A landscape with many peaks, sampled at points; each row gives a point and its height.
From any point a climber steps to the highest of the 2 points nearest to it. It stops when none of these is higher. Distance is the straight distance between rows; heights are no part of it.
K_545 height 569: [123 108 112 106 115 106 119 174 171 184 114 119 163 127 169 135 150  89
 109 103 119 166  29  81 150 151  53 133 150 102 131 106 109 146 124  97
 162 102 151 167 129 112 126 125 171 168 109  89 110  94 133 119 135]
K_223 height 221: [160 186 131 113 116 114 129 125 141 116  95 155  94 146 136 149 198 111
 195 142 189  87 107 168 176 119 146 177 165 149 133 129 148 164 144 122
 108  91 125  76 178 142 156 161 147 173 132 104 114 128 160  91 136]
K_364 height 243: [113 149 130 153 128 152 133  89  86 110 163 161 176 136  63  61 165 142
 106 156 147 113 151 132 104 149 126 127 130 151 142 174 136 117 122 148
 127 149  55  88 108 175 135 158 100  79 169 135 163 104  93 197 121]
K_274 height 582: [122  92 158 124  98 157 111 157 108 127 119 143 111 152 123 113 104  93
  98 182 189 162 103 160  89 180 151 136 148  95 170  72 182 119  88 122
 104 110 146 149 111 141 102 151 139 120 113 117 135 159 118 136 124]
K_145 height 506: [127 136  91 108 143 103 169 170 163 136 111 117 140  83 108 146  77  84
  75  79 122 150 110 107 166 102 137 170 101 151 158 100  86  88 123 107
  80 134 177  84 111 131  91 141 164 134 165 130 125 129 190 123 120]
K_33 height 370: [105 134 103  92 163  99 177 193 170 167 111 119  95 135 182 131 122  95
 116  60  78 166  95  87  80 129 107 137 148 114 148 161 110 142 157  86
 116 130 161 160 139 124 105 100 136 116 114 123 123 130 133 132  89]
K_512 height 523: [163 115 171 124  63 154 160 130 118 116  61 137 113 194 102 134 143  83
 113 105 106 170 105  92 109 124 191 122 132 153 148 137  94 148 105 128
  87 149 145 128 139 113 122 122 137  74 129 145 151 176 134 158 120]
K_848 height 418: [134  93 135 162  61 184 120  92  79  99 114 136 187 138  88 124  81 132
 127 141 107 180 111 103 131 179 144 117  86 157 135  74  90 113 102 171
 116 138 135 129  47  96 157 168 155 156 166 144 116 138 103 150 148]
K_600 height 328: [111 104 164 128 122 118 104 119 121 112  66 159 146 160 148 122 159 145
 137 103 113 171 116 106 107 188 126 127  79  90 130 114 107 152 133  92
 129 139 117 152  89 100 200 121 122 105 100  86 133 128 113  86  89]
K_120 height 386: [125  62 144 146  78 159 137  48  47  86 126 131 138 118 106 148  94 166
 118 132  88 173 128 124 113 152 161 100  78 137 136  97 121 121 133 144
  99 143 141 147  23  79 135 157 131 119 135 112 114 162  93 139 146]
K_382 height 428: [110 128  92  90 176  99 145 173 162 148 143 138 122  91 147 126  65 117
  86  48  76 173 121 108 107 161 104 165  80 142 162 150  85 119 140  95
 114 140 126 141 125 151  97 110 104  94 146 108 138  97 173 119 113]
K_384 height 269: [100 153 146 147 165 101 143 127 137 148 122  73 148 130 180 125 147 165
 142 101  80 118 138 128 118 168 120 121 100  91 128  98  95 121 149  93
 135 146 148 162 106  87 132 110 147 125 112 133  81 173 114 112  94]
K_918 height 587: [148 170 132  59 178  89 167 139 134 126  85 126 113 112  88 133 104  73
 154 107 104 132 148 118 155 112 155 174 106 183 141 137  85 115 128 106
  93 139 137  82 142 121 110 156 178 119 191 112 142 135 190 142 110]
K_462 height 189: [121 145 114 152 102 112 124 120 129 114 180 109  80  92 132 157  78 176
 153  80  89 111 135 127 131 121 159  96  77 141  88 158 110 113 189 130
 107 137 155 124 130 124  93 114  87 147 100 170 119 112 162 133 183]
K_975 height 42: [139 178 116 115 166  64 152 130 147 113  94 127  94 155 148 146 141 116
 178 137 119 100 153 130 168  56 146  94 134 151 131 143  98 141 114 138
 155 108 140  10 122  83 171 136 178 179 123 159 125  85 173 103  81]
K_706 height 135: [108 120 144 168 117 105 123 123 153 125 152 107 132 121 143 132  85 179
 138 112  78 115 156 145  72 170 142  96 102 104 132 152 101  95 128 117
 134 178  98 159 124 113  95 133  91  75  71 128 106 163 112 129 144]
K_717 height 334: [161 157 143 123  93 145 104 174 164 168  99  90  89 172 146 144 135 125
 162 126 112 154  74 139 117 125 115 103 159 114 126 118 136 143 113 144
 152 107 146 107 169  95 151 140 177 211  61 146 106 100 111 140 131]
K_991 height 665: [110  98 117 129 145 113 112 145 177 200 140 125 196 116 177 114 147 134
  71 134  96 151  66  93 137 120  66  97 166  77 127 160 120 104 118 103
 158 103 139 166 162 148 133 127 143 156  89 127 148  94 141 102 149]
K_127 height 253: [161 156 165  89 110 147 164 130 126 130  83 132 137 158 122 131 174  89
 184 136 157  97 100 158 136 115 133 163 182 146 129 112 148 172 131 140
 126 109 143 111 181 115 155 109 148 154 175 112 110 142 113 107 122]
K_237 height 423: [137 121 161 122  81 107 116 121 129 153 112 143  96 139 171 174 153 140
 184  99 123 132  88 111  94 170 130 130 149  98 110 119 145 163 158 100
 147 112 156 215 133  89 141  97 134 160  66  95  91 135 102 112 142]
K_216 height 275: [111 174  98 126 139 147 148 137 116 118 163 100 119 118 124 147 154 139
  84 107 152 117 139 121 186  77  94 145 153 117  66 111 148 149 182 133
 114 120 150  90 156 124 112 103 110 148 142 146 107 109 120 107 127]
K_694 height 369: [115 118 157 132 112  79  96 106 142 145  99 164 135 134 170 149 168 167
 192  98  96 132  93 116 121 182  98 146 104  88 126 129 116 170 128  93
 144 120 147 187 116 117 220 125 116 174  86  85 115 115 118  74 141]
K_74 height 182: [158  71 162 108 116  94 112  79  94 107  98 215  88 165 184 168 157 119
 170 131 135 152 132  89 122  90 147 114 155 116 109 130 164 162 112 153
 162  72 144 129 131 115 229  74 119 173 108 136 154 109 137  76 121]
K_527 height 297: [147 114 180 119 131 187 143 153 118 119 107 125 136 132 105  86 162  98
 115 105 196 107 129  92 117 138 140 219 120 172 118 149 149  88 138 136
  82 157  95 135 203 212 104 110 103  57 183 149 156 138 136 171 130]
K_365 height 261: [145 133 121 117  61 165 128 101  61 137 126 120 112 144  74 160 118 105
 119 159 144 157 118 162 150  80 167 133 180 164 148 110 183 154 138 161
 127  82 164  89 132 136 117 133 139 187 151 179 146 105 112 169 163]
K_194 height 499: [128 157  83  95 155 138 148 183 152 120 153 118 157  97 141 120 155  87
 131 169 189  74 142 196 151 150  89 148 145 127 160 108 149 162 103 134
 147 127 121 151 131  89  80 143 120  98 166  66 103 182  84 142 121]
K_373 height 396: [132 122 104 153 141 152 144  96 100  86 113 168  70 133 123 125 211 126
  64 170 199 125 176 163 154  92 115 149 179 127 101 146 195 153 172 124
  96 125 107  99 154 131 137 109  99  92 150 105 177 147  99 121 120]
K_951 height 214: [115 143 170 187 135 151 114 179 200 172  97  76 142 148 158  94 115 161
 115 132 129 115 124 141 110 160 106 121 122  92 126 144  79  77 103  99
 101 131 122 132 173 189 107 185 156 111  61 147 124 127 139 109 120]
K_684 height 347: [130  73 131 108 201 105 151 135 145 156 161 132 123 104 156 137  58 132
  95 117  76 153 149 122  65 105 176 142  96 148 139 169 151  71  98 125
 151 142 113 167 143 167  85 112  88 116 155 164 179 101 201 138 132]
K_432 height 598: [154 141 108 105  92 129 128 139 173 155 166 105 140 103 128 137 118 129
 154 116 135  85  95 158 118 134 157 111 187 135 124 154 138 122 124 128
 168 133 130 180 154 122  57 100 120 123 118 119  89 137 134 177 191]
K_318 height 492: [131  93 132 103  98 104 123 137 165 175 108 121 104 127 175 167 137 118
 100  95 117 156  37  92 118 124  82  92 190  77 110 133 143 151 135  85
 169  82 170 207 116  92 112 105 162 182  76  83  86 119  93 126 142]
K_644 height 219: [108 126 130 160 110 153 148  80  70  90 166 132 126 130  79 108 135 156
 124 181 103 119 172 157  79 147 156  66 135 151 132 168 142 131 126 149
 116 194  57 105  96 120 109 154 103  65 138 141 167 132  87 202 123]
K_264 height 636: [115 110 138 116 149 126 127  99 104 124 119 161 133 124 138 151 167 123
  95  80 145 155 113  54 182  85 105 159 130 134 102 130 143 124 171 123
 124 101 150 127 148 161 186  85 106 134 167 138 156  83 153  88 128]
K_507 height 139: [117 114 147 113 137 107 105 106 112 106 139 110 134 147 122 145 147 151
 181  95  74 129 159 109  97 117 123 101  62 177  99 172 109 134 146 148
 124 189  73 128 114 107 178  93 125  88 149 128 157 101 149 155 112]
K_543 height 382: [128 109 142 107 158 149 148 122  95  95 101 128  88 150 159 132 143 106
 126  89 142 145 142 112  91 102 143 158 117 123 123 111 150 125 152 115
 103 123 152 153 166 136 120  74 122  96 161 117 157 152 123 105  81]
K_341 height 433: [121 157  86 146 139 140 100 175 177 166 167 117  96 115 154 120 130 165
 114 141 144 125 137 167 106 141  86 113 147  94 108 156 159 134 158 111
 130 113 108 151 179 145  64 112  90 129  55 135 146  82 128 105 145]
K_65 height 710: [117 132 123 122 168 111 136 133 123 121 107 101 125 110 155 146 122 115
 127  79 111 141 154  80 183  78 133 162  75 142  84 125 109 111 177 126
 105 123 143  99 146 132 157  91 146 143 169 160 131  88 183  76 108]
K_13 height 270: [119 117 164 151 120 178 166 105  93 119 127 154 154 139  85  89 203 128
 101 126 148 110 119 121 111 153 126 168 141 143 119 186 138 134 167 109
  83 169  79 138 158 204 110 109  82  48 181 127 153 138  99 181 120]
K_294 height 333: [117  98 167 144 123 148 150 135 112  87 123 110  99  94 109 112 108 146
 103  83 163 124 153 102  95 172 131 202  81 163 130 145 130  81 144 123
  90 148  89 152 126 207  95 116  66  37 174 162 130 157 133 168 132]
K_98 height 458: [126  88 167 175  93 193 116 126  63 121 137  90 184 129  90  99  85 125
  99 172 169 157 106 101 133 177 121 151 120 133 143  55 122 110 102 159
 109 112 140 143 103 170 125 169 124 139 173 164 125 141  84 160 149]
K_733 height 108: [107 161 121 172 102 116 123 154 166 129 150 146 149 114 113  78  92 162
 138 172 118  83 142 172  85 177 148  78 132 100 162 156 115 127 120 103
 128 163 105 154 126 155  63 171  69  91  72 101 124 172  97 168 138]
K_777 height 128: [ 82  75  98 144 145 109 106  78  91  95 195 153 130  81 109 135  81 187
  82 120 119 137 164 132 128 140 114 119  82 132 123 152 145 104 140 129
 126 149  87 141  74 118 133 138  74  94 134 134 172  96 137 144 139]
K_267 height 572: [119 104 135 109 139 103 125  53  92 139 148 215 178 126 121 132 161 133
 116 112 124 126 129 103 174 131 112 149 123 108 119 163 144 154 155 112
 131 110 131 158 137 172 171  92  96 138 190 110 163  89 152 101 161]
K_444 height 360: [125 124 134 159  95 169 106 106 114 114 110 173  83 167 128 131 193 134
  85 159 179 164 111 145 156  68 105 146 167 106  98 142 194 137 155 110
 118  97 124  96 187 142 148 143 115 158 104 118 161 109 133  90 142]
K_622 height 220: [118 200 129 179 149 112 130 107 143 152 165  81 117 124 145 142  96 181
 170 122 113  88 150 144 129 104 136 110 103 112  92 134 123 134 156 108
 116 123 167 117 143 134 109 128 132 171 101 155  79 155 149  88 142]
K_974 height 735: [122 133  97 132 143  91 100  44  86 105 182 183 145  93  94 111 139 145
 145 186 149  91 142 161 161 146 122 109 135 130 144 114 160 140 113 126
 152 102 128 110 108 127 164 141 122 152 164 123 147 115 132 114 140]
K_350 height 479: [124 127  93  75 135  87 119 112 161  99 106 185  86 132 139 133 164 103
  99 153 142 139 131 118 142  93 134 139 152 113 153 161 140 127 122  95
 135 130 116  98 133 108 151 122 147 109 130  84 170 126 155 107 112]
K_960 height 468: [153 126 179 128  72 175 140 162 114 142  51  87  88 180 129 113 115  91
 115 117 135 165 122 113  76 141 173 106 137 102 170 117  99 137  96 118
  99 158 153 166 163 107  91 163 155  81  67 135 132 218 119 146 135]
K_430 height 664: [105 129  79 113 184  78 100 131 157 119 126 118 139  86 141 154 105 127
  85 118 149 158 148  97 195 121  69 109  91 100 146  86  95 101 125 128
 137  97 140  85  88 102 146 165 171 167 101 103 137  92 166  38 101]
K_693 height 421: [128 115 152 113  88 152 137 143 112 132 101 108  56 146 135 147 127 124
 107  95 131 153 128 116  73 123 160 133 125  96 146 111 142 153 156 124
 116 147 142 171 134  87 104  99 116  99  87 127 123 197 115 110 127]
K_183 height 578: [115 132 110 124 158 143 153 135 133 119 167 108 205  64 130 110 141 126
  97 164 159  97 144 142 154 152  89 161 130 124 145  92 126 108 117 130
 131 123 113 171  98 126 100 118  96  96 199  85  96 159  92 141 123]
K_193 height 390: [155  84 102 111 168 100 128 137 166 130 160 165 125  99 140 141  61 117
 116 151 139 110 155 145 114 110 163 153 118 141 134 173 155  36  78 123
 142 120  91 125 131 161  89 122 137 133 124 161 172 103 219 138 164]
K_484 height 689: [133 107 157 146  63 145 108 121  94 117  87 168  86 162 105 150 148 128
 158 142 124 184 128 144  91 156 146  86 166 118 138 108  93 219 124 138
 144 101 125 135  70  77 164 106  91 141  84  91 110 107  68 117 114]
K_380 height 375: [125 157  48 132 128 139  78 173 172 166 170  83  86 133 124 133 108 145
 100 145 139 137 129 152 113  97 101  83 158 120 136 147 135 115 121 139
 164 128 126  89 143 107  59 134 123 178  61 152 138  89 122 142 139]
K_90 height 519: [144  99 180 142 111 168 166 100  56  98  84 119 148 150  89  99 162  98
 132 180 182  99 144 164 145 160 155 134 163 146 168  79 148 165 112 141
 116 122 126 118  95 132 153 151 161  90 179 116  87 216  72 163 101]
K_647 height 422: [137 140 145 130 125 119 112 146 176 109  73 130 111 151 135 122 153 124
 138 120 137 120 131 125 141 121 146 145 103 112 121 139 107  99 125  90
 103 129 126 102 148 108 143 150 170 104  79 113 149 130 187 109 101]
K_41 height 67: [ 99 166  65 176 124 149  86 207 189 123 173 109 182  74 128  92  91 177
 120 136 116 109 120 154 126 152  90 107 128 140 127 118  97 110  90 166
 165 123 128 166 135 140  65 139  90 148 100 122 110 119  66 158 150]
K_7 height 85: [120 180 109 181 104 155 107 180 180 111 153 119 180  95  76  79  95 169
 135 143 155  74 135 148 138 158 140  88 114 148 150 150  98 119  76 157
 143 172 105 153 155 160  65 165  92  91  91 124 101 155  72 192 169]
K_225 height 442: [122 138 132 110 124 105 137 140 142 133 113 122  74 169 164 163 145 136
 168  84  70 172 115  92 111 133 115  90 125 128 111 110  97 183 150 146
 153 138 148 107  72  77 184 104 124 154  93 135  96 116  79 120 104]
K_478 height 99: [111 121 100  77 192  74 157 126 171 160 115 159 139 128 150 147 144  89
  95  75  29 132 118  50 109  63 127 132 126 157 131 198 109 110 136  99
 125 176 115 104 141 115 142 113 134 110 172 119 182  84 189 176 102]
K_159 height 435: [125 111 123 157  96 168 151  73  60 102 138 141  51 137 108 149 162 154
  90 158 160 154 179 150 135  96 129 111 182 129 122 104 193 171 165 122
 108 101 149 109 123 118 106 110 124 117 131 114 123 174  84 126 144]
K_2 height 60: [120 151  84 105 181  63 170 123 138 144 120 146 112 139 135 153 117  93
 130 123  67 125 153  93 155  50 142  89 103 141 112 160  86 147 152 139
 128 132 155  30  85  93 142 144 151 168 161 158 147  95 185 121  92]
K_828 height 417: [128 167 121 135 129 128 106 141 147 115 122 103 125 114 106 118  95 120
 141 143 169 113 139 139 175 119 128 145 101 164 138 124 103  87 114 136
 109 127 121  64 133 141 112 154 179 154 121 148 142 111 176 133 114]
K_561 height 660: [ 86 100 109 163 168 112 141 102  84 108 157 144 229  68 112  77 122 135
  80 189 124  98 134 135 163 184  95 148 126 126 153  72 137 100  85 130
 130 106 146 156  94 168 125 175 117 133 193 108 110 156 102 118 120]
K_132 height 584: [111 110 123 148 146 139 102 116 121 157 170 130 221 112 167 126 148 142
 105 152 124 114 116 120 150 140  88 119 142  75 107 111 133 126 120 126
 160 114 127 198 131 139 127 108 115 154 135  96 130  93 123 105 142]
K_854 height 426: [119  86 125 125 115 115 152 149 164 142 116 133  96 114 201 156 128 110
  77  77 102 157  90  78 107 104 112 132 165  93 121 145 135 122 159  53
 135 120 163 205 154  85  98  84 121 117  76  89 130 158 115 111 127]
K_729 height 298: [ 93 104 161 141 137 132 147 120 123 145  83 106 160 141 172 121 129 139
 145 106  35 155 120  88  62 172 141 117 100  90 144 110  88 121 123 100
  99 151 133 188 117 119 148 130 145  85 124 116 115 161 111 106  86]
K_745 height 227: [183 115 182  81 104 115 136 121 111  82  82 168 121 146 123 132 177  91
 202 125 143 127 127 135 126 109 169 184 168 172 113 114 142 145 110 154
 154 111 125 137 132 117 203  93 157 122 172 103 121 141 129 141 117]
K_868 height 199: [143 158 135 131 102 139 115  93 101 103 173 110 150  85  86 128  90 161
 177 118 126  94 165 136 135 145 149 137 123 168 113  95 133 112 116 166
 157 142 134 154 107 126 117 121 132 137 143 158  93 153 108 167 169]
K_843 height 361: [113 188 100  82 188 127 178 169 153 128 176 118 136  87 182 157 158  93
 172 125 176  50  88 150 171 129  86 173 137 109 102  95 162 162 173 114
 126 102 158 145 143 136 102 120 101 179 155  92  61 131 143  72 139]
K_888 height 475: [143 106 161 140 100 136 136  83  77  83  92 134  90 148 101 123 170 143
 112 189 168 123 160 174 142 103 163 131 175 136 122  92 161 147 134 116
 110 119 128 106 108 107 160 147 154 117 139 116 113 194  92 124  91]
K_807 height 48: [102 142  66 150 121 137 107 196 185 164 169  90 175 117 149 111  82 139
 114 100  72 155  83  99 110 143  72  80 124 127 128 100  71 142 121 167
 157 124 159 158 121 110 101 131 114 184  98 141  94  85  72 162 145]
K_261 height 512: [108  97 121 112 147 116 145  99 103 164 143 155 135 142 155 162 127 139
 107  83  66 175  88  76 117 138 100  77 106  88 126 100 111 166 158 126
 178 114 169 173  64  84 170  99 110 152 103 115 129 111 108 103 129]
K_559 height 592: [144 153 169 105 174 122 130 136 137 103 109 118 128 144 118  78 170 113
 166 154 135  71 154 145  82 126 142 144  99 142 138 183 108 105  89 106
  92 179  79 118 170 173 104 160 123  43 151 103 149 171 169 145  88]
K_184 height 583: [112  62 118 124 130 132  98  89  89 146 175 180 154 132 140 141  90 140
 112 122  86 185 122 106  92 181 112  97  90  92 166 108 124 142 135 141
 147 131 150 185  70 118 152 126  97 153 113 146 162 104 127  99 154]
K_14 height 493: [140 143  85 110 110 123 139 188 199 155 163  94 151  93 163 118 104 126
 127 163 165  78 115 197 127 162  99 117 169 115 156 121 144 122 108 122
 163 125 122 198 147 125  51 128 127 114 115  81  73 152  83 154 163]
K_188 height 807: [124 123 108 143 109 155  98 119  88 128 127 149 117 167  89 125 144 133
 101 169 140 176 147 151 125 146 108  83 148 108 134  79 138 195 115 158
 159  94 139  82  87 108 173 138  99 161 110 106 129 111  64 117 119]
K_519 height 25: [147 199 123 102 154  97 149 142 136 110  78 106 111 160 105 122 164  97
 208 127 109  89 156 140 144  81 143 119 143 176 139 124  79 168 109 167
 151 132 127  26 130  95 165 128 146 149 159 127  93 133 119 123  76]
K_118 height 579: [125 103 149 130 150 116 167  96  80 106 101 142 174  95  82 104 149  88
 115 202 155  95 134 161 171 157 141 163 153 134 155  72 148 105 101 108
 107 113 121 123  91 148 144 187 152 125 209  90 103 192 124 140 101]
K_501 height 311: [107 206  88  83 189 104 171 162 137 140 161 123 117 104 126 136 157 115
 166  99 142  82 104  91 164 117 103 155 132 124  83 116 119 169 169 131
 136 112 169 102 119 133 134  85 118 175 176 135  96  96 141 104 124]
K_628 height 329: [111 135 129 162 124 155 142 140 124 105 122  71 140 108 118 110 105 148
  56 109 130 145 147 105 168  95 111 148 111 129  90 105 101  78 154 106
  73 144 126  99 124 146 103 142 129  81 147 130 116 164 135 115 117]
K_152 height 290: [154 122 126  99  89 162 101 117 108 143 142 145 124 166 100 142 163 109
 124 157 145 132  97 150 136  69 147 135 193 131 114 139 173 145 125 168
 156  75 131 106 153 124 163  86 134 183 124 162 127  68 127 128 167]
K_29 height 625: [ 94 123  97 170 159 128 138 144 114 106 100 101 131 122  92 124 118 127
  61 156 163 170 139 128 187 103  67 112 107  98 169  67 109 125 116 132
 109  97 149  57 103 117 153 175 158 187 130 129 153 124 141  43  90]
K_165 height 429: [118 177  87 136 148 112 142 170 199 145 149 121 143  76 165 134 137 139
 134 119 167  96 102 161 169 140  63 164 122 108 107 114 118 117 142  92
 125 107 145 150 162 144  75 136  88 147 111  73  93 120 157  77 139]
K_174 height 187: [173 165 160 138  65 125  85 127 161 121  85 158 120 177 105 146 183 132
 186 129 164 106  86 145 183 105 160 138 163 152  95 163 123 160 128 119
 115 117 132  88 185 112 172 141 156 169  67 124 118 101 140 129 159]
K_38 height 9: [146 158 121  90 139 139 136 139 120 155 107 107  86 198 114 141 134  90
 164 112  82 137 149 134 100  90 170  97 126 161 152 141  94 157 136 183
 148 146 138  59 122  88 142 124 140 147 148 156 131 127 110 165 115]
K_222 height 621: [167 151 117 137  45 143 101 121 145 112 116 119 105 142  69 121 124 138
 132 137 152 133 127 145 155 116 168  96 130 147 131 135 101 133 123 115
 121 170 116 111 112  79 132 155 161  93  93 126 124 148 117 179 138]
K_922 height 161: [112 131 148 154 114 112 108 109 120 121 161 112  93 122 159 151 101 179
 185  75  92 114 155 113  89 148 147 130  75 135 102 153 112 127 178 138
 125 164 115 155 136  99 169 104  95 106 103 160 118 138 135 117 141]
K_69 height 248: [120 215 106 154 160 137 178  98 100 130 142  73 101 134 124 115 167 151
 149 126 131  85 150 157 174  82 126 146 140 116  98 116 130 160 181 116
 107 129 150  88 155 126 111 127 119 142 124 127  93 180 125 104 100]
K_772 height 78: [125 164 106  76 155  57 155 134 156 151 122 177 110 140 139 146 151 105
 148  94  71 117  97  73 134  78 133 110 145 145 120 182 106 156 146 118
 168 149 140  83 101 108 174 115 132 157 173 120 131  84 146 148  98]
K_614 height 31: [102 182  62 134 179 127 138 193 181 207 161  67 166 127 154 100 113 121
 143 109  77 108  96 127 114 113  91 103 145 138 134 136  88 127 109 164
 142 120 158 113 139 153 112 129 131 181 137 162 105  77  98 132 128]
K_460 height 701: [103 142 131 176 125 185 134 140  88 142 106  88 133 159  88  99 126 122
  98 186 150 174 113 161 152 132  84 117 139  90 151  55 135 170 121 157
 110  94 157  90 122 135 151 161 129 210 127 139 124 142  92  82 107]
K_64 height 119: [114 120 120  92 168 102 125 122 150 150 156 110 159 122 134 124 129 132
 126 107  87 104 141 108 112  86 144 123  97 143  98 198 117  92 124 133
 137 186  75 100 154 127 116 112 141  77 163 143 172  80 171 171 123]
K_753 height 672: [129  64 151 123 118 140  72 118  90 139 144 173 116 146 127 132 108 121
 121 173 153 175 131 151  88 190 125 105 136  91 163  98 176 149  94 147
 139  92 105 169  93 114 149 115 121 140 119 139 167 103 122 104 145]
K_67 height 467: [143 162 108 116 126 159 135 157 119 119 105  97 120 146  62  87 126  86
 122 128 154 117 161 118 148 118 159 140 114 184 149 153 100 107 124 169
 119 164 102  57 160 146  92 163 156  84 144 177 143 129 129 170 115]
K_948 height 629: [129 111 132 141 121  95  79  72  77 100 133 186 144 141 119 112 139 157
 175 162 133 135 148 142 140 172 139 106  99 132 144 118 137 145 112 139
 145  97 108  98 104 117 221 151 152 160 118 138 155  82 128 116 120]
K_985 height 520: [136 161 155 145 128 161 149 125 124 111 134  93 128 163  87  72 141 115
 131 140 168  82 162 131 104 135 146 119 105 142 158 142 108 106  95 149
  98 183  95  87 137 143  99 159 131  53 102 161 130 194 109 163 101]
K_810 height 309: [150 103 153 149 151 124 135 142 142 177 140 116 130 145 182 142  51 128
 144 119  72 155 128 144  56 132 168 118 115 125 143 154 151  82 101 126
 132 119 150 163 145 168  83 112 105 159  97 179 138 125 174 112 147]
K_247 height 272: [138 118 144 144 151 113 115 130 187 163 132 104 163 115 182 116  76 150
 150 149  92  82 125 175 106 134 149 119 131 115 113 160 137  59  83 115
 156 120 108 155 159 158  87 140 158 116 105 130 121 148 172 121 141]
K_291 height 619: [133  90 138  91 177  86 126  27  75 119 178 194 197 111 100 126 179 131
 158 151 103  94 135 123 139 127 121 113 127 130 119 166 151 145 126 129
 170 107  84 154 101 148 187 122 111 117 176 104 174  94 151 124 150]
K_325 height 447: [135 118 108  99 164  89 135 154 173 147 117 133 158  83 144 136  69  86
  96 116 119 118 127 103 165  91 147 159 140 134 134 153 113  55 109  89
 115 133 151 108 142 154  85 141 170 130 135 125 156  96 234 105 136]
K_500 height 330: [153 171 123 154  91 150  59 175 141 158 138  89  77 142 127 134  93 126
 157 129 143 143 138 156  84 142 127  83 116 119 134 113 133 130 108 148
 148 128 130 118 162 120  93 145 150 161  51 163 114 112 118 123 144]
K_568 height 172: [111 111 124 166  97 149  98  98 109  81 188 126 144  68  85 141  56 200
 169 107 117 105 183 131 131 182 148 120  76 167 126 157 120  97 144 170
 127 142  84 161  95 163 102 138  85 104 142 174 117 116  93 189 160]
K_320 height 510: [106 129 108 146 137 109  87 154 201 169 173 144 175  82 175 123 122 181
 126 114 135 116 104 162 133 155  64 105 137  87 100 130 142 120 130 119
 161 119 108 191 143 161 106 116  84 131  97  89  92  98 108  98 164]
K_871 height 274: [152  68 155 149 128 163 132 106 114 137 141 117 170 164 147 131 103 118
  96 147  98 129 102 128  86 106 164 127 134 115 126 130 157  76 112 129
 133 148 131 149 129 151 125 118 148 118 135 173 158 122 172 151 150]
K_265 height 624: [120 105 114 109 160  73  97  98 125 110 110 154 101 115 171 165 118 131
 134  93 124 148 162  67 176 103 107 142  59 108 120 124 127 107 132 112
 120 116 136  91 113 110 195 141 154 143 104 137 161  93 182  59 106]
K_304 height 149: [114  68 146 146 136 120 107  67  82  52 169 133 151  72 100 148  77 186
 143 126  96 112 167 101 113 165 143 119  46 167 110 170 130  79 153 146
 115 164  60 154  64 126 154 131  99  71 163 150 148 110 127 181 140]
K_85 height 355: [128 111 137 155 121 168 158 111 109  80  91  96  93 157 127 139 147 123
  79 104 138 154 167 102 150  63 122 161 114 143  82 110 138 130 158 149
  90 135 112  99 147 126 146 108 150  83 168 142 148 150 119 116  86]
K_150 height 542: [134 117  86 115  75 127 100 118 144 106 123 152 108 149 110 130 123 115
  67 147 155 151 124 127 139 121 132 118 143 120 124 131 122 125 123 129
 143 152  97 100  99  88 132 130 148  96 105 107 165  96 129 148 127]
K_965 height 381: [147 139 134 116 115 129 112 170 146 145 108  98  68 147 155 157 143  90
 141 121 141 164  74 100 127 116  89 105 146  90  94  75 121 194 148 128
 161 103 173 124 113  79 151 114 149 203  77 135  67 118  94  98 102]
K_420 height 730: [164 149 137 128  57 157 112 126 137 141 126 117 123 144  68 131 137 118
 106 109 166 117  98 131 154 132 158 121 157 138 124 137 123 123 132 127
 122 142 127 153 165 132  76 129 137  97  93 121 106 144 118 168 191]
K_182 height 242: [143 139 144 177 132 120 115 180 219 156 101  70 141 108 173  99  58 173
 146 134 115  87 137 167 110 142 116  81 104 113 126 130  98  68  60 122
 159 135 111 144 129 155  93 161 146 111  70 147  87 171 121 138 119]
K_323 height 247: [124 105 116 142 132 152 165 100 117 181 198  98 195 128 130 123  87 130
  77 168 102 128 107 142 126  73 151 115 177 114 125 159 174  90 133 144
 138 122 161 149 134 138  95 112 116 158 170 162 132 114 138 152 168]
K_599 height 511: [129 106 168 138 124 187 141 173  83 145 128 108 135 131 112  79 115  90
  98 161 198 144 122 126 106 205 137 172 106 114 177  81 131 114  94 138
 101 151 134 130 116 185  91 156 107  91 146 138 106 183  73 168 118]
K_456 height 228: [175 171 121 125  54 156 100  90  83 113 132 124  96 116  60 144 110 140
 197 144 179 109 134 166 160 140 153 128 145 171 124 111 167 167 119 166
 128  96 145 112 125 127 135 142 158 174 132 146  90 143 109 165 166]
K_282 height 377: [115 108 139 101 191  96 153 159 136 104 145 143 123  77 132 116  91 128
 117  82 110 126 160 131 111 144 127 199  57 160 139 143 116  95 119 110
  90 147  91 149 125 177 101 108  84  60 185 122 148 137 163 119 114]
K_798 height 203: [159  85 174  81 132 105 126  82  82 107 118 172 116 139 155 148 164 104
 216 134 126 102 124 124 133 140 143 138 150 129  87  90 159 147 130 153
 162  91 145 147 110 103 216  82 162 171 146 120 116 100 134  93 143]
K_385 height 110: [ 91 112 104 165 164 127 107 116 118  96 172 133  96  90 130 125 112 178
  82 138 159 130 183 161 125 136 105 129  97 130 117 127 153 113 140 118
  97 128 100 132 117 153  95 113  84 109 110 154 135 134 117 102 126]
K_137 height 595: [154 112 164 108  53 152 118 149 142 120  37 135 109 202 120 148 157  93
 144 123 145 180 127 123  88 105 157 111 165 140 142 134 106 199 121 146
 136 126 130 124 138  95 161  99 135  91 112 111 133 116  75 142  98]
K_751 height 670: [156 142 161  61 197 110 174 157 116 106  74 132 124 111  97 103 157  65
 155 121 129  80 154 128 129 110 143 196 121 171 139 154 112  92  95 105
  78 157  97 115 172 174 117 162 167  89 192  98 157 170 174 140  90]
K_414 height 324: [157  90 139 122  81 142 103 100 111 104 114 190  77 166 130 140 162 114
 135 185 179 128 121 167 126 110 163 141 204 133 126 118 216 152 107 144
 125  93 114 116 164 102 142 102 132 140 103 121 148 123 137 116 149]

Call two points neighbours if one is among the 2 nearest of the other. Go from one point of each pair to the other, from neighbour to neighbour, staying as high as possible. Name the lowest point that can't be avoided.
K_991, K_382 => K_33
K_753, K_382 => K_500
K_430, K_188 => K_29
K_751, K_561 => K_828
K_430, K_65 => K_265
K_753, K_561 => K_323
K_561, K_420 => K_14

For each start below, name the point where the climber stops.
K_85 => K_188
K_772 => K_991
K_868 => K_561
K_41 => K_991
K_951 => K_751
K_74 => K_561
K_182 => K_751
K_384 => K_991
